Each row is a point on a tangle of strands that fork, close into loops and nearly touch. The rows are in no order.
Two points are linked if the straight distance between their rows is under 56.2. Some points are linked to none.
(440): [  1  12  18   7 -23  16  24   9   0  26 -13 -15   7  20  -3  28   3  14
   6  15 -23   9 -10]
(1055): [ 12  -3  -4 -17   7  16 -19   5  -7 -14  21  20  15 -44 -20   9   6  -9
 -17  15 -10  -1  45]
(154): [-12   5  27 -13  22  13  16 -12  -7 -16  -5 -17   3  -8  14  -1 -17   4
  10   8 -14 -22  20]
(306): [ -2  -3 -25 -18 -10  -2  -4   2 -11   7  -2  23   3  -1   0   0 -12   1
   2 -10 -24  10 -16]
(1024): [ 11  -2  29   0 -36  -1   1   8   3  19  -6   1 -15  15  25  17   4  17
  11  21 -34  -6 -19]
(239): [  4  38  24 -11  20 -23  11   3 -17 -20   4   2  -3  -7 -32   7  17   9
 -35  14  20  -7   8]
(310): [  0 -25  -1   0  -2 -12 -45  -9   2 -12  17  -4 -18 -17  31 -37   5  -7
  14 -13  14 -16   3]
(681): [ -9   3 -20   0 -12 -27  -8   5   1  29   5  43  -4  17 -11  11   8   8
 -12  17 -17   0 -15]
(82): [ 18 -33   6   6 -23  -8 -30  -3  31   7  14  12 -20   5  21  -9  22  -6
  20  11   6 -17  -2]
(582): [-16  -4  -1 -15  18 -11  21  -7 -12  -1 -18  21   6  17  -5  -3  -9   9
   9  -2 -22  -9  -8]
(739): [-13   1 -25 -19   6  20 -16  -7 -19  -5   9  -3   5 -14  15   4 -35 -13
   3 -23 -25   3   3]
(343): [ -6 -16  26  -6  22  15   9 -17   3 -31 -11 -24  -2 -16  26 -27 -10  -2
  24  -5   3 -20  19]
(294): [ 26   3   5 -22 -19 -15   2   3   6   9  -1  40  -7   0 -28   8  44   8
 -10  21  -6  -2  -5]
(57): [ 15  -9   7 -19 -21  -4   3   3  10  16  -5  44  -1   9 -12  15  32  15
   9  30 -35  -8  -3]
(340): [ 17  11  11  -9  -7   7  25   7  -2  -4 -12   5  11  -2 -26  11  26  11
  -9   6   0  13   3]
(93): [ -9 -35 -23   4   3  26  -7  -9   7   8  -3   4  10 -12  25 -11 -31  -8
  22 -16 -14   4  10]
(196): [ -2 -12   9  -5  -1 -11   6  -6   7  -2 -11  10  -5  18  16 -13  -1  11
  19   2 -11 -13 -14]
(12): [-22  -1 -14 -29  26 -10   4  -8 -28 -24  -4   5  -5   5   9 -17 -27   0
   4 -29 -15 -10 -10]
(843): [ -9  15   8   8   5  13 -31  -3 -13 -18  26 -46   0 -27  25  -8 -26  -9
  -7 -11  17  -4  15]
(947): [ 10  -8 -22  12  13   4  16   1   6 -15 -19  -1   9  -3 -27 -16   9  -5
  -4 -25  34  29  -5]
(723): [-22  36  24   1  37  -8  18  -2 -16  -8   6 -13  10  14 -17  23 -11   5
 -20  20  -1 -17  13]
(998): [-30  -7 -18  32  20  -1  -5  -6   5  14   5 -20  10  16  22  -4 -42  -5
   9 -11  12  -5  -2]
(831): [ -4 -32 -11   7   5  42  29  -1  15  14 -21   1  19  -8   3  -3 -11 -13
  28  -4  -6   8  16]
(78): [  9  11   2 -20 -41 -34 -25   8  -9  28  17  28 -28   0  10   4  11   1
 -17  17 -24  -8 -22]
(297): [-19   0 -15  -7  41 -11 -18  -1 -24 -22  19   3   6 -17 -13 -10 -18 -12
 -20 -15  14  -8  24]
(405): [  1 -22  21   6 -20  -7 -13  -4  14  22  -3  14 -19  17  39   6  -5  14
  23  24 -34 -19  -9]
(175): [  1  20   5 -15  16  11 -20   3 -19 -23  27  -9  10 -41 -13   8  -6 -11
 -24   5   1  -5  35]
(1070): [-11  -8  -4   2   6  15 -36  -6  -7  -3  24 -19   3 -25  31  -6 -29  -4
   3  -9  -2  -9  19]
(48): [  6   7  26  12   4 -29  17  -6  14  -9 -15  -9 -13  36  -4 -11  33  16
   5   6  30 -10 -22]
(372): [ 16 -23  -5  10 -24  -2  12   3  18   3 -22  -5  -9  26  12 -13  18   5
  21 -17   9  18 -33]
(1002): [ 12 -22   5   7 -20  17  15   3  17   1 -18 -15   1   4  17  -7   6   1
  22  -7  -2  10  -7]
(292): [  6 -30  13   4   6 -12 -16 -14  29 -17   5   5 -15   9  18 -24  18  -3
  26   6  17 -25   3]
(958): [-18  -2   4  39  19  -5  14   1  24  21  -2  -2  15  25  -6  14  -5   6
   3  27  13 -12  12]
(396): [ 22 -28  -5   0 -10  19  18   4  25   8 -14  24  14   0 -18   8  31   2
  13  13 -10   9  13]
(148): [ 17 -32  12   8 -26 -10 -42  -1  14  -2  13  -6 -32  -6  41 -22  10 -10
  22  -6   8 -11 -12]
(169): [ -9   9 -15  -7 -16 -31 -38   5 -19  14  25   0 -21  -9  18 -18 -10  -8
 -18 -15   7  -4 -16]
(35): [ -9   4 -31  -3   2  35   4  -1  -6  14  -2  -3  18  -7  -3  19 -32 -20
   6 -16 -24  19   0]
(341): [ 27 -27  -1  -1 -27  17   5   5  28  -3 -13   1  -1  -3   2   0  32  -1
  15   1   2  12   2]
(472): [ 17   2  10   5 -13 -14 -20   4  19   1  20   3 -14 -10  -4  -2  32  -4
 -13  21  22 -11  14]
(824): [ 11  10  11 -11 -14  30   7   7   2   5   4  -1  13 -21 -11  28   4   2
  -6  25 -28   3  24]
(229): [ -1  24  36  -6  27  -8  27   1  -9 -12  -6  -1  11   5 -29  13  16  13
 -15  25   4 -14  17]
(260): [ 18 -10 -21 -15 -10 -15 -12  -4   2 -11  -4  25 -13 -11 -10 -26  22  -7
   1 -20  12  13 -15]
(434): [ -2 -12  -2   2  -4  21  37   1   4  17 -27  -2  16  13  -4   2  -1   4
  23  -8 -10  11  -7]
(802): [ 23  -6  17 -20  -2  -7  19  -2   5  -9 -15  27  -1   8 -24  -1  42  13
   7  10  -5  -2  -3]
(900): [  6  14   7   4 -11  20  40   9  -5  22 -19  -7  20  14 -33  29  16  13
  -1   6  -7  20   0]
(864): [ -2  21 -19 -13  17  -6  21   0 -25  -7 -14   4   9   9 -29   2 -11   0
 -14 -29   8  23 -23]
(649): [ -2  23  18  -2  13 -40  -5  -3  -1 -10  10   8 -15   4 -14 -11  23   4
 -22  15  28 -20   3]
(584): [-22 -17  -4  28  -1   4 -17  -6  16  33   9   8  -1   9  26  15 -26   7
  12  21 -22 -11  11]
(120): [ -5 -15   8  -9   4   4  -4 -12  -5 -22  -9 -17  -7  -7  34 -30 -18   0
  22 -19  -4  -9  -7]
(615): [  0 -11 -16 -25   6   5   4  -5 -12 -20 -11  13   5 -12   1 -19 -11  -4
  10 -25 -12   8  -7]
(259): [  1   2   3 -46 -11 -33  -2  -5 -23 -16  -9  30 -24   6   9 -25  12  10
   2 -12 -23 -13 -30]
(156): [-15   4  12  22  15  20  26   2  11  21  -7  -7  18   9 -12  24  -7   2
   5  24  -7  -6  20]
(926): [-18   8 -16  13  -9  28  11   1   0  35  -7  -2  13  15  -3  30 -26  -8
   8   0 -32  17 -10]
(638): [ 26 -13 -13  -4 -30   4 -17   4  15  -8   3   7 -11 -19   0 -13  28  -9
   1  -8  12  16  -2]
(837): [ -3  25  28  16   7 -17  32   2  -1  -2 -13 -26   4  31 -10   4  13  21
  -6   7  25  -3 -14]
(780): [ 15   8   8  -3 -34 -16 -25   9   3  16  19  11 -17  -9   9   6  15   0
 -15  22  -6  -7  -1]
(304): [  7  10  12 -14 -43  -8 -21   9 -12  22   9  16 -20  -1  24  20  -6   9
  -3  20 -46  -3 -21]
(1075): [  7 -12  -8  39  -9 -11 -17   6  33  12  13  -9  -4  12   5  -2  17  -4
  -4   9  37  -1   3]
(539): [  1   1 -21  -4 -21  14   9   6  -2  24  -7  19  12   6 -10  21  -8   4
   2   2 -31  22 -15]
(675): [ -6  24  10  17  -1   7  -5   5  -4 -11  12 -47   0  -6  14   2 -18  -4
 -11  -3  22   3   1]
(111): [  2 -20 -32 -21  15  -1 -15  -1 -15 -19   4  30   7 -27 -15 -21  -4 -13
  -4 -28   1  14   9]
(28): [-13  -8 -16  18  -6   0 -20   1  -3  11   6 -17  -2   7  34  -7 -38  -4
   9 -19   1   5 -17]
(652): [ 12   4  24  16 -32  15  16  15   8  12  -9 -36  -3  10  16  22   5   9
   0  13  -5   8  -7]
(285): [  2  14  21   9   6 -25  10   1  13  11   2  18  -1  22 -19  14  27  16
 -11  37   7 -18   5]
(451): [  2 -13  13   1  15 -29   3 -13  16 -20  -8   6 -16  22   4 -29  23   3
  19  -3  25 -17 -16]
(435): [ 11  -2   0  15 -11 -20   8   4  24  25  -2  30  -2  32 -20  16  35  13
  -4  27   8  -3 -10]
(597): [ 14   1  18 -22   0  15  -5   2   0 -11  11  18   8 -32 -12  14  14   3
  -8  32 -25 -12  38]
(496): [ -6  25  -8   0 -12 -12 -19   7 -15   6  18  -7  -6  -2   5   5 -16  -1
 -19  -3   4   3 -13]
(781): [-21 -22 -15   6   9  45  16 -11   6  26 -16   0  11  -6  18   7 -35 -14
  28  -6 -22   2  12]
(973): [-13  -7  -1  12   5 -26 -13  -3   4   3   5   3  -8  17  21 -16  -9   6
   5   0   8 -16 -11]
(247): [-20  10 -17 -15  29  -5  18  -4 -25  -2  -9  16  10  18 -21  10 -20  -2
  -6 -15 -18   4 -10]
(493): [-24   1 -20   8  23   1   4  -3  -5   5   1   3  13   9  -2   4 -30  -6
   1  -9  -4  -1   1]
(358): [  0 -10  -3   7 -15 -30 -52   1  -4  13  29  -8 -28 -13  29 -31   6 -13
  -5 -12  20 -12  -9]
(670): [-32  -7 -15  23  23 -24 -22  -4  -3   5  15  -5  -1  15  23 -15 -30   2
   0  -9  16 -19   1]
(287): [-13   6  -7  18  22  37  26   2   2  14  -6 -13  26  -4 -19  24 -19 -16
  -1   6   1   9  24]
(969): [ -7   3 -31 -26  24   0 -25   2 -35 -22  19  12   5 -31 -18  -9 -17 -18
 -23 -29   0   9  17]
(1027): [-16   0   8   4  46  -4   1  -6 -11 -33   5 -15  10 -14  -7 -18 -15  -9
  -6  -8  23 -11  25]
(1048): [ 11  28  -7  -4  17  -5  25   3 -21 -14 -21  -2   6   1 -46   3   8   7
 -26 -23  30  29 -16]
(308): [ -2 -16  -8   1  -2  31 -10  -3   6   3   8  -8  10 -28  16   2 -21  -8
  12   0 -14   1  26]
(632): [-11  10  20  30  16 -27   8   0  19   7   4  -2   1  31   0   4  10  13
  -3  31  22 -25   3]
(230): [ 12  19  11  10 -28  13  -1  15   0  -2   6 -36  -2  -8  10  15  -1   2
 -14   4   6  14  -4]
(127): [  5 -24 -16   6  14  19  16  -1  10 -11 -14   3  18 -13  -9 -15  -3 -13
  13 -16  10  15  10]
(923): [ 26   2   7  -5 -31   0 -25   4  11 -12  16 -13 -22 -29   2  -9  35 -10
 -13   5  19   5   9]
(1041): [  9 -18   6 -12 -14  22  17   0  13  18 -14  32  11  -4 -11  17  16   9
  17  24 -42   0  14]
(459): [ -9  -5  -1   8  -6  -9 -21  -5  -9 -15   3 -27 -14  -1  37 -29 -23  -4
  12 -26  12   2 -21]
(5): [ 10  -3  -8  35   5  -1   5   7  29  -3   0 -12   7   3 -19   2  23  -2
 -13   3  48  12  14]
(776): [ 23 -11 -15   3 -26 -16  10   2  18  15 -20  19 -14  29 -12  -7  35  11
   5 -14  17  18 -37]
(291): [ 11  36  11 -13 -28 -10   2   6 -22 -10  -6 -24 -19   2   6  -2   1   7
 -15 -14   5  18 -37]
(547): [ -3   2 -10  30  16  -3   7   1  11 -11  -3 -21  10   1  -9 -11  -1  -4
  -7 -12  40  13   4]
(905): [ -4  39   9  10   8  -5  25   6 -11   1  -5 -21   9  17 -23  19   0  12
 -19   1  18  12 -13]
(801): [-16  -6 -18 -39  19   5 -18  -9 -33 -29   9   3  -8 -19  16 -17 -30  -6
   3 -33 -26 -10   6]
(892): [ 21  10   0  10 -33  14 -17  14   5 -15  11 -37  -8 -30   6   3  15  -8
 -20  -3  22  22  11]
(295): [  6  20   9  -9  -2  29  -4   3  -6 -12  15 -20  11 -31  -4  18  -9  -8
 -13  11  -9   2  27]
(145): [-12  41   7  -9  35  10  15   0 -24  -4   6  -7  17   5 -33  36 -15 -12
 -25   7 -13   0  16]
(929): [ 20 -14 -24  -5 -10 -24  -3  -8  17   0 -12  31 -21  12 -20 -23  35  -3
   4 -21  29  12 -32]
(752): [ -6  14  -3  11  23  21  39   3  -8   5 -16 -19  23   8 -29  13 -11  -9
  -4 -14  16  18   2]
(748): [-24   0   4 -12  41  -9   6 -12 -20 -37  -4 -15  -2  -2  10 -24 -25  -4
   4 -22   7 -16   6]
(103): [ -3  40   6  -5  26  14  31   0 -23  -4  -9 -21  20  10 -36  26  -8  -6
 -18 -11   6  14  -2]
(963): [ -3 -10   1   3 -16   2 -23   0   6  17  10  13  -4  -4  22   9 -11   7
   6  20 -29 -10   6]

A piece is all that can be reached along the links. How many separate loops has the piece of each point below (a circle has one, a figure eight two, a Y none), and how many tips (points with one link)?
(1075) | loops 3, tips 2
(35) | loops 2, tips 0
(169) | loops 0, tips 3
(343) | loops 1, tips 2
(175) | loops 1, tips 0

How many points has the smallest loop of links through each point below? Write none if it is on no loop.
(670) | 7
(926) | 8
(748) | 7
(929) | 7
(864) | none
(802) | 14
(175) | 5
(632) | none
